A landscape with many valleys, sampled at points; each row gives a point and its height.
From any point a ball takes the steepest step (drop divided by distance) to one of its 5 nearest points. It stops when none of these is lower. Distance is the straight distance between rows; heights are no part of it.
vumi: [20 15 10 13 13  9  5 -6]  (h 471)
vifem: [ 16 -28  15  -3   4  10  21 -19]  (h 548)
Maka: [ 23  -8  18   8  18   8  16 -11]  (h 509)
Bivi: [-15   6  -1 -25  18 -16  -4  19]  (h 606)
tasa: [18  8  9  6 12 12  7 -5]  (h 554)
vano: [ 24  18  13  21  12   1   7 -10]  (h 288)
pefin: [-14 -12  -4  -3 -17  24 -11  -8]  (h 180)
Teb: [  4 -20  19   1 -15  20   3 -15]  (h 191)
doluf: [-15 -10   9   3 -30  10 -13 -20]  (h 516)
Sukig: [ -7   5  -3 -16  16 -35  -1  21]  (h 684)
geg: [  5  14 -19  14   3 -28   3  16]  (h 643)
sarat: [-21 -10 -13 -28   5   6  -6  12]  (h 505)
turif: [-19 -11  -2  -4 -29  15 -13  -8]  (h 289)
deg: [ -7 -13   9   0 -25  16  -6 -16]  (h 431)
Mavof: [ -7  -9   4  -2 -16  26  -1  -8]  (h 256)
gonab: [ -5   8  -9  -3   6 -41   2  21]  (h 720)
Fifi: [-2  8 -6 -1  9 20 -2  0]  (h 683)
zasil: [-28 -13 -15 -15 -24  11 -17  -5]  (h 500)
kun: [ 22  19  -6  38  -1 -15   3   6]  (h 473)
fidus: [-16  -5  -9 -12 -10  22  -8  -2]  (h 327)
zofom: [  4  21 -18   7   8 -22  -3  11]  (h 668)
Zez: [17 25  2 18  8  0  0 -3]  (h 495)
Savet: [-2 -3  2  1 -6 25 -3 -9]  (h 390)
Miv: [-14   2 -16 -20   7  12  -4   6]  (h 642)
vade: [ -3  17 -10  -9  16 -26  -1  15]  (h 749)
laz: [ -7   3   8  -7   2 -47   4  29]  (h 722)
Tus: [  4  21 -11   6  14  -7  -5   7]  (h 627)
nipu: [-13 -10  -2   0 -25  21  -9 -15]  (h 308)
kugi: [-10   9   3 -13   9 -38  -1  29]  (h 701)
Kisep: [  7 -41  10  -1 -11 -11  17 -32]  (h 441)
rom: [26 17 12 28  8 -5 11 -6]  (h 115)
sese: [ 21  21   4  25   6 -11   5   0]  (h 325)
Pipek: [-23 -14 -18 -21 -11  13 -13   4]  (h 460)
riged: [-11   5   4 -22  16 -28  -4  27]  (h 665)
vupom: [ -7  -1  16  -4  -2 -46   2  34]  (h 733)
tolub: [  1  15 -10  -6  16  -4  -4  10]  (h 830)
Feso: [ -6 -19  18   4 -29   9  -6 -24]  (h 468)
fofi: [  8 -32  21   1  -5   5  15 -24]  (h 360)
bifum: [12  8  2  8  9 23  2 -5]  (h 577)
mumor: [  6 -28  16   6  -9  15   9 -21]  (h 244)
rivog: [-20  -7 -14 -22   2  10  -4  10]  (h 520)
roru: [  2  20 -13   1  16 -10  -1  12]  (h 744)
Pase: [-29 -13 -17 -19 -17   6 -13   1]  (h 482)
Kalo: [  7  17 -21  24   3 -21   4  13]  (h 594)
mafep: [-19  -1  -7 -29  10  -1  -2  16]  (h 533)
rol: [10 -4 10  4  3 26  2 -7]  (h 394)
Ruv: [12 23 -8 11 11  3 -1  5]  (h 245)
zov: [ 18  23 -16  26  -3 -17   3   9]  (h 573)
nup: [ 25  19   3  33  -1 -13   8  -1]  (h 347)
doso: [ 13  24  -8  22   5 -15   0   5]  (h 484)
taz: [-13   6 -14 -21  14   2  -1  13]  (h 638)
mif: [-3  1 -3 -5 -2 19 -4  2]  (h 576)
Dukiz: [ 2 -1  2  1 -3 25 -3 -5]  (h 444)
suzar: [ 13 -16  19   6   1  21   7  -8]  (h 326)
lom: [ -2  15 -15   1  11 -29   0  17]  (h 696)
seri: [-16 -13  -5  -7 -19  23 -11  -8]  (h 65)
Bebi: [  1 -32  22   2 -19  -5   4 -30]  (h 246)
sapi: [-25 -14 -11 -31  -2   4  -8  12]  (h 492)
Kepon: [16 -7 18  6 10 23  9 -9]  (h 127)
fona: [ -5 -17  16   3 -26  12  -3 -17]  (h 320)
Kateb: [ 7 15 -3 -1 11 19 -4  0]  (h 779)
Vel: [-11   6  -9 -22  18 -11  -3  17]  (h 635)
sagun: [ 21 -12  19   4  16  11  16  -9]  (h 511)
Fos: [  1 -30  16   0 -20 -21   8 -39]  (h 359)
dilog: [ 10  22 -13  18   7 -13  -2   6]  (h 550)

Two balls start at each pair of points below. Name the first point that both come to, or write -.
vifem / Dukiz => -
sapi / Pase => fidus
rivog / mif => fidus

For each start below, name the point where the ball stops.
fofi => Teb
Fifi => seri
zofom => rom
lom => rom
Kalo => rom
Vel => seri
kun => rom
Miv => seri
doluf => seri
roru => Ruv
Feso => Teb
deg => Teb
tolub => Ruv

Call two points neighbours if one is among the 5 nearest of the other. Go from one point of each pair to the other, from neighbour to neighbour, staying as low as possible. Name the highest point that can't be avoided.
seri / Kepon => suzar
Ruv / Teb => Maka
rom / Ruv => doso
